Each row is a point on a landscape with many peaks, with its height.
From any point a climber steps to the highest of the 2 points nearest to it. It stops when none of these is higher. Distance is the straight distance between rows; heights are no part of it.
j438: [ 38  -5   2   4 -33  18   5 -42 -33 -30  -9   7  -7 -23 -26  39 -14  10
  23  19 -34 -16  -7   2  11  10 -11  12  -5   6  12 -18 -15   5]  height 452
j885: [ -7 -11  27  -9 -20 -21  20 -58 -22   5 -12 -38  20 -13   7  50 -18  13
 -17  40  13   4 -13 -39  15 -22 -29  24 -19 -35  30  17 -10 -33]  height 341
j720: [-28  -2 -31 -13  17  -6  -2  40  22 -22   1   9 -47  51  21   2  23 -29
 -19 -26  61 -24  55  -6  24   3   6 -32  56  11 -44 -19  17  -4]  height 299
j155: [  1 -24  -4  13  19   3 -16  -5   2  16 -14  -3   8  12   3   8  -3  10
  -8   2 -10   9 -23  18  13  17   6 -19  -1  35  -1  12  22  -1]  height 438
j783: [ 31  -2   4  21  -2  28  -5  38  -1 -18  20  24 -19  10 -41 -37  11   2
  24  -2 -18 -11  11  59 -27  22  -1 -46 -14  29  -2  -6  11  14]  height 330
j236: [ -7   5  51  -2  -3 -27   3  10 -16  23   9 -25  49 -18   8 -13   1   8
  -9  25 -11  32 -10  -7 -41 -10 -12  15 -36 -24  44  48  10 -20]  height 585
j136: [-17 -31 -25  29  20  22 -33   5   4  18   0 -15  21  -8  41  16   1 -12
  24  -1 -19   7  10  -4  11   7  45  13  48  29 -35   7  15  18]  height 211
j474: [-13 -38 -12  -6  24 -17  -2 -52  -3  13 -10 -28   1  11   3  43 -21  14
 -52  27  22   0 -20 -15  38 -24   6  -5   3  15 -19  12   0 -29]  height 408
j554: [-29  -4  44 -22  12 -34  16 -13 -18  22  14 -42  36   7   5  18 -11   4
 -28  33   1  40 -13 -15  -1 -29 -30  17  -8 -34  39  17   8 -26]  height 424
j531: [  6 -25 -21   1 -11  30 -40  -7  -3 -12 -12  10   6 -24  13  43   7  -7
  23  19 -30 -16  -2  11  36   0  22  32  61  13 -27  -2  -4   4]  height 528
j991: [-23  19 -29   5   2  12   7  54  13   0   1  12 -22   6   1 -22  -8 -14
  19 -33  21 -10  45  -1  -4  -2  14 -17  28  -3 -36 -29 -23  18]  height 488
j222: [-35  13  56 -32  10 -47  14  12  -2  28  20 -48  45  10   7   2  -9  -2
 -24  19 -11  34   3 -24 -25 -29 -36  24  -2 -56  55  37  10 -22]  height 441
j942: [-10 -33  -7   6  35  18 -27 -28   1   1  15 -28  39 -11  42   5   1  -7
  28 -10 -27  22  -1 -16  16   2  49  30  37  39 -25   1  19  36]  height 239
j511: [-32   0 -23 -12  28 -29  -1   8  31  27 -10   9 -12  28   3  -6  11  -3
 -54 -19  35 -16 -12 -11  26   4 -12 -11   0  -2  -8  -1  -1  -9]  height 568
j558: [ 21 -34  21  -7  -2   4 -11 -79 -20 -13  -9 -25  37 -41   5  34   8   7
  10  31 -43   4 -37 -26  25  -6   3  33   2  20  11  20  -2   4]  height 325
j499: [ 11 -28 -24  24  12  31 -38  34   8 -13   8  15   2  19  29   1  13 -31
  42 -23 -20   7  29  24   4  31  31  -7  44  27 -23  -1  26  22]  height 137
j808: [  7   3  50  -3 -49 -22  21 -43 -16   1 -23 -29  27 -18  -1  36   2  -1
 -16  41   2  -8 -11 -42  -2 -10 -30  22 -49 -40  34  21 -19 -38]  height 348
j744: [-16  -3  -9   0  35 -24   7  22  16  25   0   8  -5  48  21 -19  22 -17
 -22 -31  33   3   2  -5  -7  26  15 -18  -4   5  -5 -11  41  18]  height 247
j50: [  7   3  23 -10  30 -18  19  -7   1  14   9 -14   4  47  -5 -22  13  -8
 -27 -17   3  28 -19  21 -27  15  -8 -22 -14  24  18 -26  38  11]  height 592
j338: [ 37 -10   9   1  -2  42  -1 -13 -20 -35  17  12 -11  -9 -29  -5  -6   5
  50 -15 -38  12   7  43  -9  10   3 -11  14  37   6 -28   5  28]  height 416
j131: [ 48  -8  -1  15 -39  29 -28  10  -1 -24   9  39  17 -43 -21  14  14   1
  39  26 -53 -20 -12  39  -5  18  12  27  19   7  14  -9   3  15]  height 368
j542: [-29 -22 -38  27  12  19 -19  28  14  17   8  -5   7   4  42  10   4 -13
  19  -7  16  -8  36 -21  12  17  39  14  55  11 -41  -4  16  -2]  height 188
j331: [ 34 -19   9  -6 -18  54 -36  -7 -11 -58  19  19 -18 -11 -26  -1  13  -3
  55 -12 -52  11 -15  52  14   1  -7   1  37  39   1 -15   0  32]  height 374
j859: [ 29  11  33   7 -53 -26  11 -13 -12   6  -9 -15  45 -71   2  16  19   4
   4  34  -7   9 -12 -25 -31  -8 -15  31 -38 -28  25  33 -10 -20]  height 685
j774: [ -3 -12   3   0 -24 -15  -2 -41  -4  17 -38  -1   1 -22  -7  26 -11  29
 -24  29  -3 -27 -33 -25  35   7 -22   2 -16 -13   3  35 -23 -43]  height 493
j827: [ 18  13 -16  -1 -35  11  -4   7 -10 -16 -14  33 -39 -17 -31  26 -23  11
  10  16 -10 -36   1   6  37   6 -16 -15  -4 -19 -11  -9 -37 -11]  height 378
j139: [  0   0 -14  10 -16  30 -21  77   8 -18  11  38 -17  19   1 -18  15 -35
  44 -18 -13 -18  42  37   0  19  21 -23  31  -1 -29   3  -7  14]  height 425
j185: [  5  18  -6  10   7  -5   2  54  22  12   3  37 -12  28 -15 -47  20   3
 -10 -30  12  -9   4  11 -28  30   8 -20 -32  10  -5   5  -2  14]  height 396
j551: [ -9   1   1  -4  14 -12  -5  63  21  -3   4  37 -24  46  -5 -36  38 -26
  -3 -45  26 -23  37  12   0  29   9 -39  14   1 -22  -8  23  12]  height 347
j926: [-39  39  -3 -33  23 -42  34 -18  39  17   8 -12  -8  35   8 -28  -3   4
 -42 -11  43  -4 -29 -35  -1 -37 -35  15 -29 -36   7 -11 -23  -6]  height 569
j821: [ 10  36  11  -2 -30  -8   6 -11  -6  -9 -19  27 -23 -20 -36 -27  -3  33
  -1  -8 -10 -32  -2  -9   2   7 -21  -5 -49 -35  11  16 -53  -6]  height 300
j625: [ 29  -1   8   6 -20  15  -5 -32 -30 -12 -13  19 -20  -9 -27  18 -13  19
  10  11 -29   8 -17  22   3  12 -13 -10 -12  13  15  -5  -7   3]  height 421
j976: [ 26  -9  11  15  -6  20 -13  55   8 -19  15  40 -30  37 -24 -36  19 -16
  12 -22  -8 -15  23  55 -19  31  -2 -58   4  14  -1  -3  21  15]  height 349
j684: [ 38 -21 -12  -5 -32  30 -40   7 -20 -29  -9  39 -11  -2 -15  34   0 -14
  24  19 -49 -25 -24  40  25   9  -7  -9  43   9  -9   7  -8  -9]  height 291
j957: [ 15  20  29  -2   9 -22  22   6  -3  15  14 -14  15  41 -17 -27   7  12
 -16   1  -1  22 -23  27 -38   3 -12 -12 -45   4  33   1  25 -11]  height 547
j838: [-10  45  43 -21 -18 -35  27   4  -5  21   9 -23  24  -2  -9 -24   6  10
 -16  14  14  22  -6 -26 -45 -31 -31  20 -37 -54  43  23 -13 -22]  height 479
j162: [-20   6 -16  -6   6   2  -2  61  13 -15   2  31 -45  52   2 -21  31 -33
  -1 -32  36 -24  42  15  23  16   0 -40  41  -3 -32 -16  13  13]  height 327
j847: [ 40  10  51  14 -39 -20   0 -24 -31  -8   2 -22  53 -32  -6   6  18   7
   3  41 -21  12 -13   2 -37   7 -15  21 -47  -6  32  42   7 -28]  height 638
j419: [ 36  19  19  15 -45   9  28 -28 -25 -14  -5   7   9 -35 -30   1  -1  16
  12  15 -18  -9   5   5 -25  12 -13   5 -48 -12  19  -9 -12  -2]  height 541
j890: [  0  29  -4  -2 -37 -13   8 -21   1 -11 -24  32 -27 -46 -20  -5  -5  28
  -1   0   7 -42  -6 -39  25  -1 -21   9 -28 -33   5  25 -60 -17]  height 277
j523: [-37  -1 -54  -2   2  -7 -15  35  31  10  -9  24 -32  -3  26   6  -2   0
  -6  -8  44 -27  34 -21  39  -9  15   2  47 -11 -42  15 -16 -12]  height 384
j460: [-12   0  -5 -11  33   6  16 -43 -12  -3   5 -35  -2   2  10  18 -36   2
 -13   0  17  26 -10 -10   6 -18   0   9  10  24  -2 -29   9   8]  height 377
j659: [ 31  -8  11   9  -2  24 -40 -22 -16 -20  -7  13 -15  -2 -21  22   3   4
  16   5 -34   6 -24  36   8  19 -21 -13   7  31   8   8   9  11]  height 382
j377: [ 32  14   1  11 -14  26  19   6 -12  -9  21   2   8 -38 -23 -23 -12  10
  43   0 -13   7  16  29 -29  -1  17   0 -19   6   9 -24  -4  17]  height 481
j802: [-31  16  11 -12  33 -42  19  29  36  35   4  14  18  44  16 -55  37  -8
 -45 -27  15   7 -20 -14 -22   4  -1  -3 -35 -14  17  12   9  -6]  height 460
j753: [-23   5 -26 -13  27 -20  18 -23  23   2   3  -9 -46  39 -18  30 -19  13
 -59  -2  55 -11 -12 -12  27 -32 -11 -15   3   7 -10 -21   4 -20]  height 256
j748: [-22  20   5   5  24 -30  15  36  37  18  15  33   0  28   9 -67  30   2
 -21 -43  26   2  -4 -12 -25  12   9 -13 -40   0   3   8  -1  15]  height 430
j389: [  3  -3 -20  -7 -15  -9 -12   5  -4  -5 -22  34 -48   3 -23  17 -16   8
  -8   6  -5 -31  -9   8  38   9 -14 -23  -4   1  -8   8 -23 -19]  height 338
j268: [-15 -29 -16  -6   0 -14  -8 -42  -8  14 -19  -9   2 -14   0  37 -23  24
 -40  33  19 -18 -27 -24  46 -12   0  -2  -7  -2   0  20 -17 -42]  height 447
j413: [-19  -6 -26  -1  44  10   9 -10   2   3   7 -37   2   6  25   2 -26 -11
   2 -20  21  30   5 -17  -8 -10  29   8  24  19  -8 -36  22  15]  height 405
j437: [ 15 -23 -12 -20  -6  50 -34   5  -8 -46  10  13 -28  11   4  24  10 -19
  40  -6 -34  12  11  44  24  -5   3  10  78  29 -19 -10  -2  15]  height 109
j615: [ 13 -22  -1  27  43  15  -1  25   5  -9  25  10  21  35  18 -33  10 -25
  27 -34   4  24   4  19 -39  26  39 -17  -7  38  11  -6  56  20]  height 151
j683: [ -8  23 -14  -6  -3  14   3   9 -10 -10  -6  18 -43  17 -26  -4 -16  -6
   1 -17   5  -4  10  23   9   5  -8 -41  15  11 -16 -41  -4  12]  height 71
j837: [-12 -18 -13  22  23   6 -16   9   1  32   1 -16  28 -16  29   4  -4 -15
  13   9  -4  15  -5 -12  -3   9  35  22  17   7 -10   3   9  12]  height 190
j771: [ -7 -10  -1  21  41 -14  11  41  33  23  12  19  17  47  19 -37  29 -24
 -17 -38  21   7   3 -11 -27  35  34 -16 -15  11   1  -8  43  11]  height 236
j724: [  6   7 -12  17   3 -12   3  25   0  25 -10   8  21 -47   9 -30   0   4
  10  -2   5   2  -5 -12 -19  -3   4  15 -22 -15  14  10  -9  -5]  height 539
j984: [ 31   3  23   2 -34  -5  26 -38 -28  -9   8 -23  38 -56  14  19   6  -7
  10  16 -18  21   1 -16 -22 -21 -11  32 -21  -5  33 -14   0   7]  height 491
j858: [ -9 -34 -28  11  11  34 -31  27  -1 -21  13   4  -2  33  41  19  25 -29
  36 -10  -8   1  41   8  19  22  34  -3  85  26 -35  11  33   4]  height 152
j700: [  7  -1  -5   9  13   3  -4  50  16   0  -2  28 -28  32 -13 -26  13  -4
   0 -32   3 -13  13  27 -13  32   1 -34   0  18   2  -4  21  10]  height 371
j181: [ -8 -32   3 -10  36   7 -14 -50  -8  14   1 -46  41 -29  30  20 -10 -11
  15  12 -19  23 -13 -20  22 -13  30  32  18  25 -16   0   6  16]  height 270
j562: [-33   2  28 -25  15 -27  14 -33  15  22  14 -50   3   3  11  25 -32   1
 -40  44  42   6 -16 -42  12 -64 -35  29 -10 -44  18  -2 -10 -29]  height 379
j115: [ -1 -27 -17  -8  -6  52 -55  16  -2 -26  10  11   4  23  36  22  30 -30
  49  -6 -26   2  19  33  29   7  20   8  91  16 -26   3   8   4]  height 132
j197: [  1  22   1  -2 -13  -1  22   7   0  -3  -5  13 -37  19 -36 -17 -11  10
 -12 -15   4 -13  -2  24   0   4 -10 -42 -20   0  -3 -35 -16   7]  height 62
j262: [-21   1 -28   9  38  19  13  12  10  -7   8 -20  -7  24  27 -10 -19 -18
  19 -30  30  21  28  -3 -20   1  36  -3  35  18 -17 -48  25  21]  height 428
j778: [ -4  12  16  -9  -3 -11  37 -25 -22   7  -3 -34  10 -18  -2  15 -19   9
  -9  15   4  22 -12 -20 -24 -21 -18  19 -28 -16  22 -21  -6  -2]  height 431
j285: [ -4  11   5   9  -7  12   6  51  15  -1   0  39 -21   0 -27 -54  17  12
  13 -22 -11 -20  23  22 -15  14  11 -31 -23  -2 -16  18 -25  17]  height 367
j765: [ -5 -48  23 -17  24  -2 -13 -65 -16   3   3 -52  41 -30   5  36  -4   7
   5  27 -25   9 -31 -25  30 -25   8  28  15  28  -6  11  -9   2]  height 296
j602: [-29  36  -5 -14  25 -25  33  20  15  34  18  -9  10  17   5 -46  -5  -6
 -14 -20  25  26 -10 -26 -39 -27   1   7 -25 -37  12 -16  -4  10]  height 489
j161: [ 10 -17  -1   7 -29 -10 -22 -15   1   8 -43  14   1 -28  -9  11   1  20
 -15  30 -24 -30 -41   6  23  26  -5 -14  -7   3   8  38  -9 -31]  height 552
j203: [ -6 -18 -12  27  43   7  16  27  13  12  29  -5  36  27  37 -26  -9 -21
  22 -26   9  35   6  -7 -38  14  52  -3 -12  18  16  -4  41  18]  height 161
j417: [ 18  34  54  -9 -58 -24  33 -31 -21 -17 -21 -22  22 -13 -11  11  -3  -1
  -9  22  15  -2   4 -40 -26 -14 -40  34 -56 -48  34  21 -18 -36]  height 356
j249: [-25  -9 -39  -1  15 -17 -13  24  26  24 -21  12 -16  17   9  -4   7   3
 -27 -17  25 -16   5 -12  18   9   9 -22  12  12 -22  10   1  -5]  height 511
j168: [ 13  25  11   6 -45   2  -2  14  -4 -15 -12  37 -12 -41 -33 -33   6  23
  11   0 -17 -32   5  16   0  13 -12  -3 -32 -13   6  37 -43  -5]  height 321
j481: [ 41  16  24  21 -72  -1  17 -30 -23 -17 -19   9  12 -42 -18  13   6  13
   2  29 -12 -24  -4 -18 -22  12 -23  20 -54 -28   8  11 -16 -19]  height 567
j605: [-21 -16 -40   8   2  -2 -24  35  17  12 -25  20 -14   1  17   5   0   2
  -9  -1  13 -21  18  -1  34  12  18  -6  34   4 -38  16  -8  -7]  height 454
j465: [ -2  -6  -2  -6  46  -3  14 -16   0 -12   8 -18  -5  38  10  -7  -3  -7
 -13 -36   9  39 -11  13  -2   6   7 -22   3  32   8 -39  36  23]  height 656
j566: [  0 -42  -3 -24  58  25 -17 -45   9 -36  -3 -19 -14  38  16   2  15  -5
   4 -43   6  21   3  -4  39   4   4 -11  38  57 -30 -11  36  29]  height 645
j375: [  2  47   9  -6 -24  -7  27 -10   8  12  -7  -4  -9 -29 -13 -15 -16  12
  -2  -4  16 -15   4 -33  -9 -27 -19  10 -40 -37   8 -12 -39  12]  height 389
j676: [  6  33  38  -6 -11 -14  32  10  -8  11  13  -8  16  15 -28 -43  11  25
 -18   5   7  19   2  15 -57  -4 -13   1 -57  -6  27  12   6 -17]  height 519
j775: [  0  47  26  -7 -42 -20  32 -25  -8  -6 -11  -9   3 -24  -8 -10  -4  20
 -11  13  21  -8  -7 -37 -12 -16 -37  15 -63 -47  19   6 -42 -20]  height 369
j922: [ 24 -29  -2   6  -4  32 -55 -10  -9 -21  -2  25  -6   4  -9  26  17  -2
  22  11 -52  -7 -22  37  31  13   4  -2  45  27  -5  11  15   9]  height 334
j963: [ 22  23   8  19 -19  14  10   3 -14   2   8  15   0 -25 -32 -25   1  19
  12  13 -14  -1  12  25 -40   6  -8  -7 -42   4   9  -4  -5   4]  height 512
j182: [ 23  10   6  11 -41 -19   6 -13  -8   9 -25   8  22 -64   5   6   4  10
   4  27  -9 -12 -11 -11 -15   6 -10  26 -38 -30  12  16 -14  -6]  height 621
j776: [-26 -12 -27  11  26   5  -5  26  11  -1   1  -9 -18  39  27   8  18 -26
 -10 -25  48  -8  47  -8  21   6  21 -16  52  10 -41 -14  39   6]  height 278
j921: [-13 -21 -18 -12  39   1   4 -51   0   2   5 -42  -8   7  -3  40 -27  16
 -32  13  29  11 -17  -4  34 -24  -3   6  11  26 -12 -19   8  -2]  height 373
j461: [  5  -3 -20   5 -32  14 -32  41   2 -12 -17  40 -19 -10  -9   7   3   1
  17   4 -22 -18   1  22  23  25   3 -10  22   6 -21  15 -18  -6]  height 535
j280: [  8   1  59  -4 -22 -38   5 -22 -26   9  -5 -37  46 -13  -9  13   6  14
 -11  36 -18  35 -10 -13 -22   4 -19  26 -30 -21  41  52   4 -32]  height 610
j259: [ 31  -9  10   4 -32   6  14 -66 -29 -24 -14  -6   4 -46  -4  49  -4   3
  15  28 -19 -12 -18 -21  13  -7 -19  23 -17  -5  19  -7 -11  -9]  height 492
j617: [  7  -4  21  -1   3   1  24 -50 -25  -3   6 -42  20 -31  20  31 -20  -7
  -4  22  -5  28 -13 -21  -7 -19 -12  31 -11   5  21  -9   3   8]  height 455
j57: [ -1 -21  -5  -1   6   6 -14 -21 -13  12 -13  -7  17 -26   7  27 -17   7
  -7  17 -17   0 -23   4  13  16   9   1  -1  10  -1  12  -1  -7]  height 395
j588: [ 39  -1  23  14 -65  -6  21 -54 -25 -33 -10  -4  35 -48  -3  38  13  -4
   3  37 -19  -9  -7 -23 -11  12 -15  21 -42 -18  21   5  -7 -13]  height 537
j834: [ 15 -14 -15 -14  -5  37 -18   1 -26 -37   5  13 -26   7 -12  33  -7 -17
  20   1 -20   2  15  28  28  -5  -5 -15  59  20  -8 -31  -5   9]  height 93
j8: [-43 -14  38 -20  40 -38  16 -27  -1  21  19 -70  23   8  17  30 -22   0
 -43  30  22  20 -10 -34   1 -54 -29  23   3 -37  23  11   1 -18]  height 401
j812: [  0  25  -4  -8 -18 -10  30 -13 -11  21 -12 -12 -13 -19  -9   5 -24   8
  -7   2  23   2  -1 -21  -4 -15 -19   8 -22 -18   7 -24 -17   3]  height 409
j728: [-17 -12 -43  15   3  18 -23  43   8 -11   8   7 -14  17  30  14  12 -25
  24 -16   6  -9  49   1  21   6  25   7  73   3 -41  -2   4   1]  height 170
j253: [-26  17  25 -11  20 -46  22  21  18  36  19 -10  30  32  10 -40  20  -5
 -34   5  10  23 -27  -9 -36  -3 -15   3 -31 -34  33  27   8 -23]  height 487
j655: [-40  27 -19 -20  26 -48  10  -7  37  15  -5  10 -20  32   0 -15   4   6
 -62 -21  40 -18 -25 -20  20 -28 -17   4 -13 -15 -13  -7 -12 -10]  height 635
j985: [ -9   6  13   3   7 -23   8  15  -3  28  10 -15  40 -21  20 -16  -7  -1
   1  13   4  24 -12  -7 -42  -9  10  18 -29 -20  28  17   5  -6]  height 551
j516: [ 30 -13 -17   0 -29  24 -27   9   2 -14  -4  28  12 -44   5  30  12  -4
  32  15 -39 -17   2  24  13   8  18  26  35   2  -6 -10  -3  12]  height 427
j702: [-35   9 -45 -13  15  -9  -5  18  37  -1  -6  17 -53  17  10  -5  -5   1
 -25 -18  65 -31  37 -11  34 -27   3   3  37  -9 -49  -3 -10 -10]  height 326
j294: [-12   5 -17  -8   0 -14   3 -23   8  17 -23  20 -39   8 -18  23 -32  24
 -32   5  14 -22 -12 -12  37   1 -19 -19  -9 -16  -4   6 -20 -33]  height 301
j415: [-16  46  12 -11  -8 -31  25 -13   7  12 -10  16 -18  16 -17 -41   5  22
 -29 -17  17   4  -8 -11 -14  -5 -23   0 -53 -21  -1  -5 -34 -10]  height 48
j166: [ 10  17 -10   7 -20   7   3  38   5  14  -6  22  -6 -38  -4 -26  -6   5
  23  -6  -6 -13  15   2 -14   0  12  12 -15 -12  -8  -4 -32  14]  height 604
j898: [ 14  41  45  -3 -31 -17  29   8 -15   5   8 -18  21 -11 -26 -27  -3  18
  -7  14   5  10   5 -13 -50  -4 -25  14 -68 -29  29  27 -14 -21]  height 500
j795: [ -7 -47  -6  -9  48  19 -27 -33  -4 -10  -4 -24  -2  32  22  14  15   2
  -9 -18 -18   8  -1   4  37   9   6  -8  32  48 -15   0  30  18]  height 560
j747: [ -5 -40  -9  13  28  16 -49  -7  -6  10 -15  -8  15  19  25  17  17  -8
  -8 -12 -17   2  -7  19  22  26  20 -20  29  38 -11  19  33  17]  height 490
j494: [ 18  18  13   8 -24  11   5  40   5  -4   6  47  -9 -37 -42 -52   9  27
  21  -7 -17 -32  15  34 -16  14  -3  -9 -34  -9  -3  22 -37   7]  height 342
j242: [-30  33  46 -32   1 -43  13  15   8  22  15 -35  34   8   7 -16   5  -5
 -14  21  14  28  -1 -37 -28 -44 -45  29 -21 -72  44  29  -2 -20]  height 458
j426: [-20  11 -38  11  23  15  13  44  14  -8  13  -6 -18  18  33 -14 -19 -21
  23 -25  24   3  46 -11  -9   4  30  -9  39   2 -29 -36   4  19]  height 453
j883: [ -4  23 -35   4  -4  10   7  30   2   5   0   9 -14 -24   4  -7 -20  -4
  16 -12   5  -4  22  -8 -12  -3  15  12   5  -9 -19 -23 -17  20]  height 545
j145: [ 23  11  -3   9   4  37  15  -6  -7 -25  23  -8   6 -16 -25 -28  -9   5
  30 -23 -13  26  14  38 -36   0  13 -15   2  16   3 -36  12  32]  height 450
j476: [ -9   1 -19   7 -16  23 -25  68   8  -8  -5  34 -34  -7  -2 -20  15 -14
  24 -13 -11 -27  23  24  10  14   9 -19  27   3 -18  18 -21   9]  height 466
j322: [ 34   3   0   4 -50  19   6  -5 -26 -33  -9  30 -22 -23 -39  41 -14   1
  15  25 -41 -39   2  14  23   9 -11 -17   0 -12   8 -11 -31  -6]  height 417
j891: [-17  -2  13  -2  25 -27  14  34  10  41  14 -12  38  17  25 -36  -3  -9
 -16  10  11  30 -16 -15 -37  -1   7   6 -26 -18  26  25  19  -8]  height 517
j735: [ 27  -6 -11  15 -32   3 -30  14   5   4 -16  34   1 -32 -18  -2   6  17
   3  15 -33 -21 -19  26  13  35   4 -14  -2   5  -4  30 -11 -17]  height 648
j939: [-18 -19 -21   1  33  -8   5   9  10  13  -2 -11  -4  49  26   7  13 -14
 -21 -32  28   3  11  -6   8  19  20 -21  24  23 -21 -21  47  13]  height 261
j856: [-43  43 -11 -25  31 -34  25   5  45  27  20  -6  -5  31  29 -48   1 -11
 -33 -28  34   4 -13 -42 -17 -48 -12  11 -22 -32   1 -16 -17   6]  height 527
j743: [ -7 -17 -10 -19  55   6   5 -35   8 -22   6 -38 -18  50  10   8   1  -9
  -3 -40  17  22   2  -4  21  -2   9 -19  37  39 -13 -37  40  26]  height 752
j51: [-17  -2 -29 -14   9  -7  18 -45   3   1 -11  -9 -40  21 -19  39 -43  27
 -38  12  31 -12 -17  -9  37 -16 -13  -9 -16   1   1  -6 -10 -28]  height 274
j634: [ 44   1   7  21  -7  24 -11   2 -11 -10  21  12   2  -1 -44 -18   7  15
  26   1 -25   8   3  45 -37  13  -8 -22 -27  33  16   9  17  10]  height 313
j961: [  8 -22 -12  30  30  24 -15  28   8   2  15   7  12  24  23  -6   6 -19
  32 -28 -14  16  15  24 -20  34  35 -13  16  38  -3  -6  38  23]  height 143
j757: [-15 -35 -29 -11  17  34 -46 -30  -1 -14   8  -6   9 -16  25  34   4  -5
  19  14 -10  -7   3   1  40 -22  39  27  72  28 -41 -10   5  12]  height 718
j478: [ -2  45  12  -2 -17  -9  35  -1  -4  13   0   7 -15  17 -36 -36 -14  19
 -16  -8   1   6   0   2 -25   0 -11 -21 -49 -19   1 -25 -18   6]  height 55
j568: [-10 -25  -5  26  29  10  -3  40  15  40  12 -14  36   2  43 -18 -18 -20
  12  -2  13  18   5 -18 -25   2  41   6  -5   2   1  16  20  16]  height 174
j468: [ 22 -25  13  15 -10   3 -19 -45 -16   6 -16 -14  25 -41   8  30  11   7
   6  31 -39   0 -35   0  13   7   9  22   6  14   4  15  -1  -7]  height 357
j665: [ 45 -15   3  10 -21  43 -43   5  -9 -44  21  31   2 -21 -23   7  18  -7
  55   7 -64 -11 -13  59   2   2   5  16  42  20   9  -5  -6  27]  height 331
j94: [-22  12  38 -27  -9 -33  32 -40  -6   4  -2 -51   8   1   1  36 -19   6
 -25  38  28  18 -15 -44   2 -45 -48  31 -22 -55  42  10 -14 -33]  height 359
j360: [-25  20 -33 -19  17 -11  15   2  21   8   0  10 -46  17   3   2 -24   7
 -34 -14  51 -18   6 -10  19 -31  -7 -13  11   2 -34 -27 -12   0]  height 285
j54: [  2  12 -15  -8 -19  31  -1   8 -17 -29  -1   4 -34  -5 -20  12 -21 -10
  34 -12 -14   5  18  28   9 -15   3 -28  31   8 -17 -47 -10  18]  height 81

For each start below, name the point where the climber stops.
j753 -> j655
j885 -> j743
j294 -> j481
j331 -> j481
j558 -> j743
j460 -> j166
j748 -> j859
j922 -> j481
j838 -> j743
